A landscape with many valleys, sampled at points; each row gives a point and its height.
From any point a ball rolls to the lowest of the 2 points nearest to it. It stops when none of these is lower. Distance is the straight distance between rows; heights are no part of it.
zugal: [ 60  10 -43  60 -30  18 -10  23  55 -20 -11 -18  15 -13  22 -25 -13 -49
   9 -48  -1 -67 -24  49   5 -17  -8 -18 -14  31 -32 -17 -14 -48  15 -77
   6 -24  37  -4 -48  15   3 -65  20  46  26  -9 -24  -5]  h=118
gud: [-30  60 -12  25   8  -2  32  19  27  -2  44 -28  16  33 -17  26  -8  11
 -22 -20 -29 -11 -13   2  24 -21 -37  25 -32  13   2  -7 -21  25 -14  31
 -26   8  20  27  -2  10   3 -40  36  34 -20 -30 -51 -29]  h=300
Dapuf: [-19  24  20 -14 -20  14 -25  46 -23  19 -38 -22  -5  -6  51 -19  -5  59
  15  22  -2  25  18  21  35  59  18   8  -3  -9 -43  21 -16 -57  38   4
  21  -7  23 -34  44  55 -14  -6  29  -8 -40  13  -5  34]  h=302
tazu: [ 35 -48   6 -16  -1 -30   3 -45   0 -18   6  56  -5 -23 -56  16   1 -33
 -18   3   2   8  -9 -31 -27 -74 -17  21  23   2  12 -16  23  10 -33 -19
  -7 -31 -16   9 -41 -17  36  19 -37 -27  47   4  63  -8]  h=900
kel: [ 32 -63 -25   7   5  -7  -6 -32 -15  -3 -15  10 -23  14   1  47   4 -63
  26  29  26   1 -14  23 -37  -9  26 -47  31 -11  -8  15 -21  10 -14 -13
  13  27  -9 -12 -24 -41  24   2   5 -13  47  44  47   6]  h=208
Filil: [-22  48  12  -3 -33  18 -20  68  -7   6 -28 -33  -3   8  35 -42 -22  68
   6  24 -15  15  28  11  54  56   5  15 -15 -23 -46  16  -9 -54  53 -10
  28 -24  17 -21  46  64 -27 -14  50   5 -54   7 -30  25]  h=329
nudu: [ 24 -26   5 -22 -20   8   4 -20 -19  -1 -25  10   1 -45   2  -3  23  23
  -3  26  29  -9  -3  -3  -1  11  18  22  39 -30  -3   8   8  -7  21   1
   6 -40  10  -6  13  14  21  19 -21 -21  15  18  24  17]  h=536
somag: [ -7  22  49 -28  -8   2  25  -8  -5  -8  12  22  10   6 -35 -46  28  40
 -17 -18  -8   8 -12 -41  21 -30 -34  56   5 -12  29 -37  33  27  12  25
  -4 -41  11  48   4   9  -8  24 -41  -9 -35 -27 -24  -4]  h=405
binu: [-51  17 -14  26  29  19 -15  45  39   0  16 -29 -16  39  36 -25 -15   4
  17  -1 -22   1  29 -13 -38  57  -3 -59 -32   6   6  27   3  16   6  11
 -15  42 -36   2  21 -38 -44   5  72  39 -53   3 -66 -51]  h=175
Mugem: [ -7  31  10 -11 -30  25   9  19 -13   5 -13 -13   2 -14  11 -19  19  60
   4  14   8  -6  -2  13  40  32 -12  23  18 -15 -18   9   3 -30  42   3
  19 -48  23 -10  31  37   0  -6   5  -2 -28  -6 -21  17]  h=365
Vun: [ -2 -21  -8 -12  18  12 -29  -2 -20   0 -28  -4 -31  -5   2  20  -1   0
   6  28  18  11  12   1 -26  18  23 -15  31 -17   0  18  -3   6  -2   6
   1  15  -6  -9  15 -20   7   0  10  -6  19  38  21   0]  h=350
nenok: [ 53 -25  -1   3   0 -17  20 -50  -2  -6  17  37  39 -29 -36  31  20 -18
 -12 -33  15  -9 -19 -21 -15 -68 -14  10  11   7  24 -34  -2   1 -33 -18
   7 -34  -6 -12 -32 -12  44  20 -37 -42  41 -20  46  10]  h=915
zut: [-34  37 -20  45  19 -13  26   5  35   0  64 -31 -12  72  24  47 -19 -55
  14 -10 -10 -20 -29  39 -13 -21 -30 -38 -49  41  10  -8 -17  32 -27  47
  -9  61  -7  25 -26 -19 -12 -20  33  27   4 -23 -22 -34]  h=848
vad: [-30  -5  46 -47 -10   7  -4  10 -39  43 -16  39   5  30   2  48  -1  25
  -7  10   1  75  -2   7  25  14  16 -13 -27   8 -12 -31   0 -29  -9  50
  16  13   1 -34  45  49  10  22 -11 -35 -37  -4  46  17]  h=647
gam: [-42  -6  21 -16  27 -14 -23 -24 -14  29  16  13 -37  49 -51  50 -32 -29
  -3  15   3  49   3  -5 -17 -20   0 -32 -10   6  10 -21  14  23 -44  35
 -14  56 -26   3  14 -27  10  -8  -2 -14  24  15  35  -9]  h=694
Rofur: [ 17  -8 -17  11  16 -11   0 -34   9 -26  14   6  11 -23   9   2  30 -50
  22  -8  -9 -31  -5 -16 -31 -40 -17   6  24  29  -3   4   2  13 -34 -25
  18   2  -5  31 -44 -60  29   5 -19  14  19  13  11 -32]  h=316
Sedi: [ 16 -20  34 -32 -47  24  15   8 -32  38  -1  19   7  -4   3  43  14  34
  14   9  35  39 -31  28  43   9   7 -29   1 -12  -2 -26  -4 -56  27  13
  26 -21  15 -82  20  59  26  47 -39 -27  -2 -11  51  48]  h=613
zov: [ 34 -22  14 -11 -59  26  22   2 -16  25  -3   7  15 -30   7  23  24  31
  10   2  37  16 -33  42  45  10  -5 -12  14 -22  12  -8   1 -55  40  -8
  28 -46  15 -71   2  60  29  34 -49 -21  14 -20  39  55]  h=593
nevob: [ 16 -15  31 -39  -5  -4  42 -15 -22  33  18  49  -1  15 -56  34  -9  22
 -18  -5  23  37 -41 -20  28 -33 -18   3 -12 -19  50 -64  28  16   0  32
  -9 -28   4 -15  -3  24   7  52 -72 -20   1 -28  38  30]  h=728
poken: [ 11  67 -40  45 -10 -13  35  28  38  -8  16 -31  31  24 -35  13 -22 -13
 -36 -50 -17 -28 -29  34  40 -35 -40  18 -61   2  -1 -26 -36  10  -2 -12
 -18   1  19  -1 -16  47   8 -54  30  46   5 -48 -43  -1]  h=812
moko: [-48 -22  39 -21  16 -20 -29 -18 -18  24 -12  30 -31  52 -19  64 -33 -40
  -8   4   0  75  10  -9 -23   9  33 -50 -20  22 -13  -8  11  -1 -55  40
 -14  58 -26  -7  34 -21  15  -9   2 -32   8  27  41   0]  h=680
sesun: [ 30  17 -14  26  -4   8   1 -20  20 -35  15  -9  46 -41  11 -25  28  -2
   7 -41 -15 -47   8   0   9 -29 -32  12  14  26 -25  12  -9 -20  -7 -53
  32 -45  24   7 -23 -25  19 -30  -7  -3  18 -28 -17 -13]  h=164
Suv: [-15  20 -12  11  10  21   1  16  10  -9  -2 -20   0  -6  10 -20   3  24
   6  11 -15 -22  23 -25  -5  26   5  13  22  -7  -3  29  12   6  23   5
  -3  -8  -2  27  16 -30 -20 -19  31  30 -25   1 -50 -28]  h=391
dumi: [ 18 -24 -16  -1  15 -16 -15 -35  -4 -38  -1  10  32 -42  13 -29  25 -34
  24   7 -15 -37  16 -24 -30 -33  -9  25  25   9 -15  20  -2  15 -24 -53
  18 -27  -2  21 -47 -57  21  16  -9  -7  25  18  19 -23]  h=363
Kuz: [ 25  28 -15  31 -22 -16  27  -5  16  -2  14 -16  58 -13 -37 -22   7  10
 -37 -72  -3 -23 -37  28  67 -45 -45  29 -31  29  17 -27 -16 -28  13 -48
  -4 -44  -4 -39 -24  52   3 -24 -23   9  -7 -65 -34  53]  h=786
giko: [ -1 -14 -29   3  17  19 -24  32   6  -7 -31 -24  -7 -18  31 -55 -10  34
  26  32  -1 -21  54 -22 -30  75  55 -31  13 -22  -2  56 -19   8  30 -16
   1  27   0 -18   1 -39 -41   5  35  29  -7  25 -38  -4]  h=69
vovo: [ 19  46 -24  38 -12 -18  33  10  23  -6  16 -20  48  -5 -34 -11  -5  -3
 -39 -70 -13 -32 -30  25  48 -48 -42  25 -38  22   5 -27 -27 -10  -4 -28
 -10 -23  12 -17 -16  39   4 -46   6  33  -4 -64 -38  22]  h=799
deris: [-34  -1  13 -32  13   1 -28   6 -17   2  -5   6 -37 -12 -32 -14   0  17
 -12  26  -6  16  17 -35 -22  11   4  18  31 -25  20   3  31  29   7  16
 -12  11 -31  32  26 -15 -14   8  -1   7 -13  17  -3 -22]  h=431
kobiv: [ 26   0 -37  32  13 -15  14  -9  25 -20  25 -13   1  -3  35  22  18 -66
  25 -20  -8 -48 -13  10 -17 -30 -10 -32  11  47  -9   3  -8  18 -22 -15
  35  21  -3  37 -51 -59  10   1  -7  25  16  11   0 -32]  h=277
Netir: [  6  -6  54 -36 -14   3  14 -16 -14 -20  -2  46   6 -14 -18 -66  25  28
 -12 -10  -5  16  -3 -40  -3 -32 -38  45  12 -21  20 -39  39  20  20  -3
   6 -55  -3  47  -8   4   2  44 -58 -31 -16  -8  -9   4]  h=439
Bobe: [ 12  43  -3  44 -25  24 -45  62  30   4 -44 -26 -13   6  24 -23 -52  -8
   9   1   6  -9  -3  54  28  24  -3  -7 -56 -24 -45 -24 -21 -54  21 -50
   6  -8  32 -18  -1  74  -7 -62  68  29 -10  21 -35  22]  h=323
noviz: [ -1  46 -40  58  -2 -17  19  24  53 -11  52 -32  12  62  22  34 -28 -57
 -11 -33 -14 -43 -31  53  -4 -30 -33 -38 -55  39   0 -15 -34  24  -2  10
  -8  36  14  22 -49  -3 -14 -46  34  42  20 -38 -29 -35]  h=838
timi: [-11  -8  42 -52  14 -16  21 -13 -21  44  27  44  -9  40 -60  51 -24  26
 -15   7  19  54 -31 -13  27 -27  -6  -5 -24 -17  41 -68  17  18  -6  51
  -7   1   6  -8  21  28   5  31 -51 -11  -5 -26  50  22]  h=719
bonap: [ 16  56 -51  56 -13 -21  19  26  52 -11  32 -21  29  35  -5  11 -31 -54
 -23 -63 -20 -48 -27  44  11 -48 -40  -7 -60  30  -6 -36 -40   9  -2 -20
 -16  17  20  10 -45  16   1 -57  32  60  14 -49 -28 -20]  h=827
libi: [  6  23 -28  26  15 -13  30  -9   7  14  40 -17  23  31 -29  65   0 -25
 -13 -39   2 -11 -25  13  -1 -36 -20  -3 -18  24  22 -17 -27  12 -35  37
 -13  21  13   8 -15  -4  19 -26  -1  10  25 -38  10   5]  h=267
zod: [ 31 -25 -10  -8 -19   8  -2 -21 -15 -27 -37 -12  21 -57  31 -71   2  42
  17  45  -4 -33  47 -30  -1  43  60  32  30 -38 -16  53   1   8  38 -29
  -3 -20  10  -9 -15 -21 -18  -2 -10 -11  10  19 -13  13]  h=226
Soge: [ 32   2  -8  -2   9 -25  55 -23 -12  30  47   4  51  14 -47  47   1  13
 -29 -49  29  12 -55   1  41 -32 -16  15 -27  15  55 -41  -7  -9  13  12
 -18 -24  -8 -39  -2  39   4  24 -55 -18   1 -72  11  53]  h=376
Sut: [ 11 -18  42 -45 -34  13  16  -5 -19 -11 -14  51  -4 -24  -9 -42  18  31
  -4  21   3  19  -2 -23   7  -2 -15  35  17 -40  15 -30  45  13  41   0
   5 -54   5  21   6  25  -2  54 -65 -26  -7   7  12  14]  h=474
divi: [-17 -21 -20   5  12 -44  -5 -17   9  -4  30   6 -64  12 -43   7 -14 -80
   3  27 -21  -1   6 -22 -27 -32 -12 -19  20  20  16   8  28  36 -50   7
   0  60 -53  39 -36 -58  -1  26 -17  13  20  27  26 -44]  h=873
Moti: [ -4  44  11  19  -7   1  23  -5  10 -25  16  -6  35  -7  -9 -33  29  39
  -8 -31 -24 -25   7 -25  28 -21 -36  43  10   7 -10   5   8  -3   2  -9
   7 -52  24  28  10 -11  -9 -21   3  11 -29 -36 -57 -16]  h=288
kefek: [ 13  -8  10 -29 -33  14   6  -4 -31 -11 -23  -5  14 -48  25 -67  12  61
  20  50   8 -13  26 -17  13  49  41  37  34 -42 -14  29  11 -10  55 -10
   5 -37  14  -9  18  16 -13  17 -20 -18 -13  20  -2  32]  h=287
Lobup: [ 17 -29  13 -26  -4 -12 -18 -25 -18 -30 -11  36   8 -49  -3 -70  16  15
   0  23 -15 -16  21 -48 -22 -16  -2  55  33 -24 -11  12  30  17  14 -37
  -6 -46  -7  32  -7 -17   1  21 -31 -31   5  15   6  -2]  h=501
Kam: [ 12 -50  -5 -27   2 -41 -10 -28   2 -32   4  48 -26 -25 -31  -9   3 -44
  -8  27 -12   3   5 -39 -37 -50 -13  29  35   0   6  12  30  13 -28 -33
 -12 -12 -36  26 -48 -32  18  23 -19 -10  35  21  57 -24]  h=889
futel: [-47  23  21 -29  14  20  -3  12 -13  20  10  -9 -17  14 -27  13   1  31
 -14  15 -11  18   7 -15   4   4 -11  21   7 -11  16 -19  19  22  -6  48
 -14  10  -8  28  31   0  -6 -11  15   8 -28  -4 -17 -19]  h=402
vuf: [ 44 -58 -24   7   5   1 -10 -28 -14 -15 -28 -15 -12 -21  29  19  11 -30
  18  30  30 -20  -1  24 -27  16  41 -14  29 -12 -15  45 -24   4   1 -25
   7  13   6 -17 -30 -23  13   2   5  -6  47  41  32   4]  h=163
Fozon: [ 18  17 -10  10  17 -16  33 -30   6   8  36   0  35   6 -46  40  13 -14
 -17 -42  11 -12 -24 -22  -1 -54 -17  15   0  22  34 -28  -7  16 -40  25
 -11  -3   9  12 -17  -7  25  -3 -29  -2  22 -36  18  11]  h=304
zolo: [ -8 -21 -23  23  35   5 -26  24  13   2  -5 -24 -37  27  61   2  -6 -31
  20   6  12  -2  12  31 -41  43  27 -71  -5  19 -18  37 -19  14  -1  -2
   6  60  -8  -9  -1 -36 -35  14  44  -2  -6  31 -19 -16]  h=224
garu: [-27 -10  35 -37  14 -14  -7 -23 -23  33  13  34 -21  41 -61  60 -35   3
 -14  11  12  50 -11 -14   3 -25   4 -11 -20 -12  17 -44  16  15 -27  46
  -7  26  -9  -3  25   2  18   2 -18 -18  14  -2  50   1]  h=707
nizos: [ -6 -42   1  12  34  -2 -28   6 -11   3 -30  -2 -33  42  62  28 -11 -55
  13   0  11  34   5  33 -41  44  49 -75  -9  24 -17  32 -14  -2 -37   0
   2  65 -11 -13  10 -21 -28  12  33 -27   4  40  11   8]  h=248
Pebet: [  6  15   0  -9 -19  18   2   7 -13  20 -18 -16  -6 -12   8  24  16  39
  -1   6  16  -1 -14  25  24  17  -2   4  15  -8  -7   9 -14 -28  23  13
  12 -23  24 -21  27  35  13 -10   8 -17  -3   1   7  28]  h=394
moba: [-14  44   0  10  -1   6  31  12   9  -1  17 -24  17   6 -17   9  13  29
 -20 -23 -17 -14 -12  -1  32 -19 -34  32  -7   6   2  -2  -8   5   0  28
  -6 -18  21  18   4  12   0 -33  21  16 -18 -30 -40  -9]  h=331
vin: [  1 -47  11 -54  -8 -20 -19 -10 -28  -9 -29  44 -44 -42 -17 -17  -5  25
 -13  59   6  14  16 -32 -23   0  22  25  33 -46   4   9  25  19  24 -11
 -17 -10 -26   3  13  14 -11  34 -24 -17  17  29  51  -4]  h=488
zub: [-35 -17  -5 -10  29  11 -38  34  -9   6 -36 -14 -24  -3  26 -33 -13  21
  14  13  -7  15  48 -16 -39  72  38 -41   3  -9   2  37 -11   8  -2   4
 -13  45 -21 -15  26 -30 -30  13  37  13 -21  27 -22  -8]  h=114
gelo: [ -2  19 -21  26  20   8  16 -10  10   4  19 -21  -1  26  -4  55   3 -29
   1 -18   3 -14 -13  21 -15 -25 -11 -15   5  19   8  -3 -16  11 -27  30
   3  21   8  14 -12 -17  10 -31  14  12  19  -6  -1 -11]  h=298
pak: [ 48  15 -29  41 -18   9   4  -4  46 -34   1 -14  31 -29  14 -20   9 -24
   7 -51  -8 -55  -3  33   9 -19 -19  -2   7  27 -35   7 -18 -39   7 -72
  21 -36  33  -6 -28 -11  13 -54   8  29  37 -25 -18 -13]  h=80
fugev: [ 30 -45  12 -21  -1 -18 -11 -45 -12 -31  -7  43  24 -48  -3 -46  19   1
   4   9  -7  -9   6 -28 -22 -51 -25  45  22 -19  -5  -2  19  15  -5 -47
   0 -57  -3  15 -27 -16  24  30 -34 -50  28   7  31  -8]  h=478
furi: [-57 -13  16 -20  26  11 -44  29 -16  18 -41   0 -20   7  27   3  -4  11
  -3  10  -8  48  35 -10 -33  53  30 -26  -9   3   1  26   2   2 -22  22
  -9  46 -28 -10  46  -4 -18   8  34  -4 -34  27  -2  -4]  h=154
moki: [ 36 -31  18 -24 -41  10  22 -22 -18   5 -15  22  13 -49   7  -1  29  30
   4  19  28   3 -24  16  18   0   1  12  26 -31   6 -13   9 -19  35  -1
  11 -59  14 -36   3  38  32  51 -53 -38  15   5  38  38]  h=565
Sabe: [ 18  -5  34 -21 -25   3  42 -17  -9  14  14  39  28 -12 -31  -1  25  30
 -13 -24   7  21 -38 -12  32 -25 -32  25   1  -9  48 -44  19   7  15  15
   1 -52  11 -12 -14  30  12  51 -78 -21  -9 -39   7  32]  h=742
dubi: [ -5 -24  18 -41   1 -15 -15 -14  -6 -13  -2  41 -35 -25 -41 -20  -4  -2
 -24  28  -5  15  11 -42 -21 -29  -4  34  32 -27  14 -10  40  24   6   3
 -18 -12 -30  35  -2  -6  -2  22 -28 -13  11  16  27 -11]  h=461
vidif: [ 22   9  29  -4  -8  -8  22 -29  -3  -5  32  16  48 -18 -21 -26  38  35
 -16 -62   7   0 -28 -14  39 -48 -56  32  -6  10  36 -35   4  -5  10  -1
   2 -60  12  -6 -24  16   7  32 -63 -31  -2 -60 -24  32]  h=759
mav: [ 29 -41 -37  21  10 -15  12 -28   0  -9  14  -5 -19  11  11  33  15 -86
  32   9  13 -26 -25  18 -34 -22  11 -47  17  23  -1   6  -8  24 -26  -5
  31  39 -19  19 -40 -54  16   4  -3   4  35  35  29 -19]  h=244
Sepot: [-48  21 -10  28  32 -16  20 -18  24  16  60 -26 -26  63 -15  35 -24 -64
  17   6 -18  -8  -8  14 -23 -19 -14 -28 -29  33  29 -25  10  49 -54  50
 -15  77 -29  32  -8 -39  -8   1   7  28   1   2 -11 -42]  h=857
tez: [ 13   5 -40  24  13  22 -17  31  32  -9 -18 -37 -13   4  50 -42 -16  14
  25  16  10 -28  33   2 -11  68  36 -33   0   5 -26  55 -18 -12  47 -23
   4  17  11  -9 -12 -31 -51 -22  47  31  -3  16 -50 -18]  h=109
fomot: [ 13 -10  -7   0   4  17  -8  -8 -11   1 -19 -15  -7  -3   7  44  12   1
   2   1  20   4  -6  24  -6   5  14 -15  21  -2  -5  10 -15 -13  -7   4
   6  -1  11 -13  11  -1  19 -16   9 -11  26   8  15  10]  h=383
Gufu: [ 36   9  -9  13  19 -24  43 -31   0   6  49   4  58  -4 -37  38  12   4
 -29 -72  18  -4 -30 -15  16 -64 -29  19  -9  29  41 -35 -17   4 -22   2
 -12 -17  -1 -19 -16   7  19  10 -43 -16  18 -69  12  29]  h=341
kupa: [-27  46 -22  21  40 -30  40  -5  19  11  71 -24  28  52 -38  51 -10 -23
 -16 -31  -4  -8 -24   2   7 -36 -31  22 -33  12  35 -21 -26  29 -46  44
 -33  31  16  22   8   7  14 -19   3  27  14 -36  -3 -10]  h=228
nuf: [-69  -5  43 -35  12  -6 -30  22 -22  22 -36  16 -24  20  18  19 -13   2
 -19   9 -21  72  31 -17 -17  47  33 -15 -22  12  -2  13  10  -2 -32  50
 -13  48 -35  -4  63  21 -17   3  15 -13 -44  22  19  -7]  h=189
Mulo: [ -6  49   2  28 -23  16 -41  61  25  -1 -42 -34 -17   6  35 -33 -47  35
   6  14  -2  -2  22  30  44  47  11   3 -41 -21 -60  11 -13 -61  43 -37
  12 -14  22 -21  27  71 -24 -46  63  21 -32  18 -37  15]  h=360
norev: [ 49 -42  -8  -3  -8  -8  -3 -51  -9 -31 -14  13  41 -59   6 -19  31 -17
  10   3  -2 -22  -2 -12 -18 -27 -12  30  33 -11 -14  14  -3  -4  -8 -45
   9 -49   6  -7 -32 -14  38  15 -24 -36  44   9  33   2]  h=426
Podi: [  4 -18  -3 -24  10  -2 -13  -7 -14 -29 -18  14   0 -49 -12 -71   7  18
   0  30 -18 -19  39 -65 -28  19  27  40  35 -32   1  29  22  27  23 -26
  -9 -17 -15  35   7 -31 -20  10 -11   4 -18  21 -15 -14]  h=460
raba: [-15 -24 -24  32  27   0 -14  16  27  12  28 -16 -53  31  52  -5  -3 -46
  23   8   4 -21   1  22 -46  21  14 -84 -18  30  -7  14   6  41 -17   4
  11  69 -37  15  -5 -48 -35  24  44   3 -14  19 -17 -39]  h=204
Vudof: [ 20  21   9  16 -11   4  13 -19  11 -26   9   2  44 -35  -7 -33  36  32
  -5 -43  -9 -28   1  -8  26 -33 -35  30  18   6 -12  -4   1 -13  -1 -27
  20 -56  23  11  -5  -6  14 -13 -17 -21   3 -34 -31   1]  h=232
Zisev: [-31   3  29 -36  -7  18 -31  34 -33  22 -44  -6  -5  -9  38  -7   1  45
   6  24   4  34  20   2   6  49  37   5   2   1 -26  23 -12 -33  13  24
  13  17   8 -24  54  40 -10  17  19 -16 -32  21  11  20]  h=266
tas: [-16  -7  42 -45 -32  23  18  20 -43  41   1  30   3  18  -6  38  16  37
  11   9  15  62 -15  16  47  11  -7  -1 -11  -5   6 -44   4 -32  22  37
  26 -15  17 -53  20  56  12  47 -34 -19 -26 -15  38  32]  h=631
Dok: [-33  19  -8  11  25  25 -10  22   8   6   1 -24 -13  19  19  19  -2   8
   7   9  -6   0   5  13 -13  23  -2 -14   4   9  -7  21  -1   2  -2  21
  -3  15  -3  12  12 -20  -6 -20  43  23 -16   7 -35 -22]  h=361
vinov: [-17 -42  19 -25   7   2 -42  -8 -42  13 -44  23 -27   3  13  31 -16 -12
   3  24  24  45  19   1 -16  24  52 -30  12  -4 -15  20 -10 -17 -17   6
  -1  40 -11 -26  34  -1   9  10   7 -27  14  48  45   9]  h=310
Fuzez: [ -1 -16  21 -53 -18  11  -9  -1 -34   4 -25  30 -17 -35 -10 -32   7  41
   3  44  14  13  18 -14  -1  19  11  27  29 -41   7  -6  31  15  45   4
   0 -28  -7  12  29  18  -2  32 -33 -15 -10  23  19  10]  h=505
dudeb: [  0 -36 -24 -10   5 -50  -9 -18  16 -23  16  22 -43 -16 -33 -15  -3 -73
   5  23 -23 -10   9 -28 -32 -40 -19  11  28  16  10  10  24  29 -37 -24
  -7  30 -45  38 -51 -59   6  26 -23   8  22  31  36 -44]  h=880
neli: [ 50 -39 -29   7  -4   7  -3 -29  -3 -30 -39 -32   0 -46  48 -20   7 -14
  23  40  15 -40  17   9 -20  35  55   3  27 -19 -23  58 -28   0  19 -33
   4   5  16 -19 -43 -33   1 -11   5   0  42  33  15   2]  h=108
gisa: [-14 -48   6  -5  16  -3 -46   7 -22   7 -53  10 -30  17  46  13 -14 -31
   6  12   6  47  26  10 -33  56  66 -56   3   9 -12  47 -27  -6 -29  -6
 -13  65 -15 -27  16 -14 -16  17  15 -23   2  54  26  12]  h=273
tifi: [ 33  36 -28  56 -37  34 -26  40  44  -5 -34 -32 -12  -3   6 -39 -40   5
   6  -1   6 -43  -7  42  30  25   5   4 -28 -21 -47 -10  -6 -59  35 -67
   1 -36  39 -12  -4  57  -5 -67  49  42  -1  14 -31  17]  h=272
mavul: [-17   3  -7  -4   5  10 -13  13  -6 -19  -5  -3   5 -23  -6 -61  -2  38
  10  22 -28 -18  48 -65 -19  40  26  16  28 -30  16  31  21  23  23 -10
  -4 -10 -19  40  34 -37 -32   7  15  32 -36   9 -47 -20]  h=425
kube: [-20  26  27 -19   5   4  14  -4 -13   2  16   5   8  -4 -26 -13  22  29
 -18   3 -14   2   0 -27   9 -15 -15  41  15  -9  21 -28  24  25  -1  38
 -10 -16   0  45  18  -4   0  -5 -13   4 -30 -13 -23 -11]  h=372
tel: [ 37 -26 -17  13 -17  13  -4 -14  -1 -24 -40 -34   5 -58  44 -48   4  28
  18  46   7 -41  38   0  -1  53  67  17  25 -25 -30  66 -18 -14  40 -33
   3  -2  22 -30 -34 -20 -16 -21   4   0  31  22  -9  13]  h=167
tur: [ 62   8 -41  60 -39  29 -25  29  52  -9 -36 -26  -1  -8  22 -29 -34 -33
  12 -13  14 -60 -19  61   4  12  13 -10 -14  -3 -38 -19 -14 -60  28 -75
  -3 -28  54 -18 -28  48   3 -66  38  43  26  18 -24  19]  h=203
mome: [-48  59 -11  15  41 -26  40  14  20  12  68 -31  24  65 -20  40 -14   4
 -12 -13 -22  10 -19  18   6 -18 -40  29 -61   3  33 -11 -29  35 -35  56
 -37  33  14  26  18  19   9 -24  37  21  -7 -27 -22 -23]  h=263
ter: [-50  -2   3  10  27 -21  -9 -10  12  20  36  -9 -66  40 -34  18 -24 -65
   6  15 -13  14  12   0 -26 -11  -7 -33  -3  13  27  -4  28  45 -49  31
 -11  82 -50  18  -1 -55 -14  13   3  19   0  21   1 -42]  h=866
godu: [-48  13  41 -27  -6  12 -19  35 -31  33 -42  14  -2  14  43  18   0  13
 -16  11 -23  74  19  -5   8  51  35  -4 -19  15 -20  13  -4 -35 -17  48
   0  31 -10 -16  61  55 -17   7  28 -22 -54  17  20   9]  h=225
tef: [ 11   8  15 -12 -46  15  18  -2 -16 -11 -10 -13  12 -31  19 -60  21  61
   9  22   2 -19  18  -1  42  42   6  32  31 -34 -15  24  28 -25  63 -12
  17 -55  26  -2  34  25  -6   8 -22 -12 -22   3 -18  34]  h=330
mur: [-39  14 -22  29  27  10   0  21  32   7  32 -22 -33  27  24 -10  -7 -23
  18   5 -14 -21   7  -2 -34  27  -1 -49 -16  22   3  12  13  44  -6  21
  -2  54 -37  28   0 -59 -31   9  44  40 -38  12 -51 -55]  h=178
Dip: [-28  16 -24  23  25  24 -29  56  32  -8  -8 -30 -12  30  60 -19 -25   9
  17   2  -7   0  25   4 -23  69  12 -45 -23  12 -23  36 -12  -7  24  -4
  -9  30 -10 -11   8 -17 -39  -5  72  19 -34  10 -55 -26]  h=146
tuk: [ 19  21   0  13  -9 -22  31 -22   4  -1  31  -2  61 -16 -27 -14  27  26
 -23 -72   5  -4 -37   5  62 -46 -54  28 -19  29  36 -23  -6 -20  14 -23
  -7 -49  -4 -37 -22  36   1   9 -55 -14   0 -73 -24  48]  h=773
zaf: [-36  14   5  10  29  15  -9   2  -3  14   7 -15 -19  44   3  51 -11 -17
  -1   2  -1  14   5  15 -23  -2  -4 -24  -7  14   6  -1  -8  12 -37  35
  -7  42 -10  10   8 -20   2 -22  24  11  -2   4 -10 -12]  h=332
givud: [-31 -15  41 -33   3   4 -17 -11 -34  34 -25  35  -9  38  -9  63 -20  -7
  -6   4   5  72  -1  -4   4  13  33 -29 -18  16 -14 -18   2 -18 -35  48
  -4  32  -9 -20  48  20  18  -9  -2 -34 -10  16  49   9]  h=663

Call two points neighbours if one is among the 2 nearest of the other. Go from one point of each pair to the other, from neighbour to neighbour, staying as low as possible. Name the highest point that can't be avoided.
libi, kube: tuk
pak, kupa: moba
neli, libi: Pebet
pak, giko: Mulo

Where does a ball stop that starts at each point below?
Pebet: neli
Mulo: pak
norev: neli
fomot: giko
timi: kube
tazu: kube

For each start below, name every point that the ball comes to, in order.
fugev: norev dumi Rofur kobiv mav kel vuf neli
vidif: Sabe nevob timi garu gam moko givud vad tas Sedi zov moki nudu Fuzez Sut Netir somag kube
Filil: Dapuf Zisev godu nuf furi zub giko
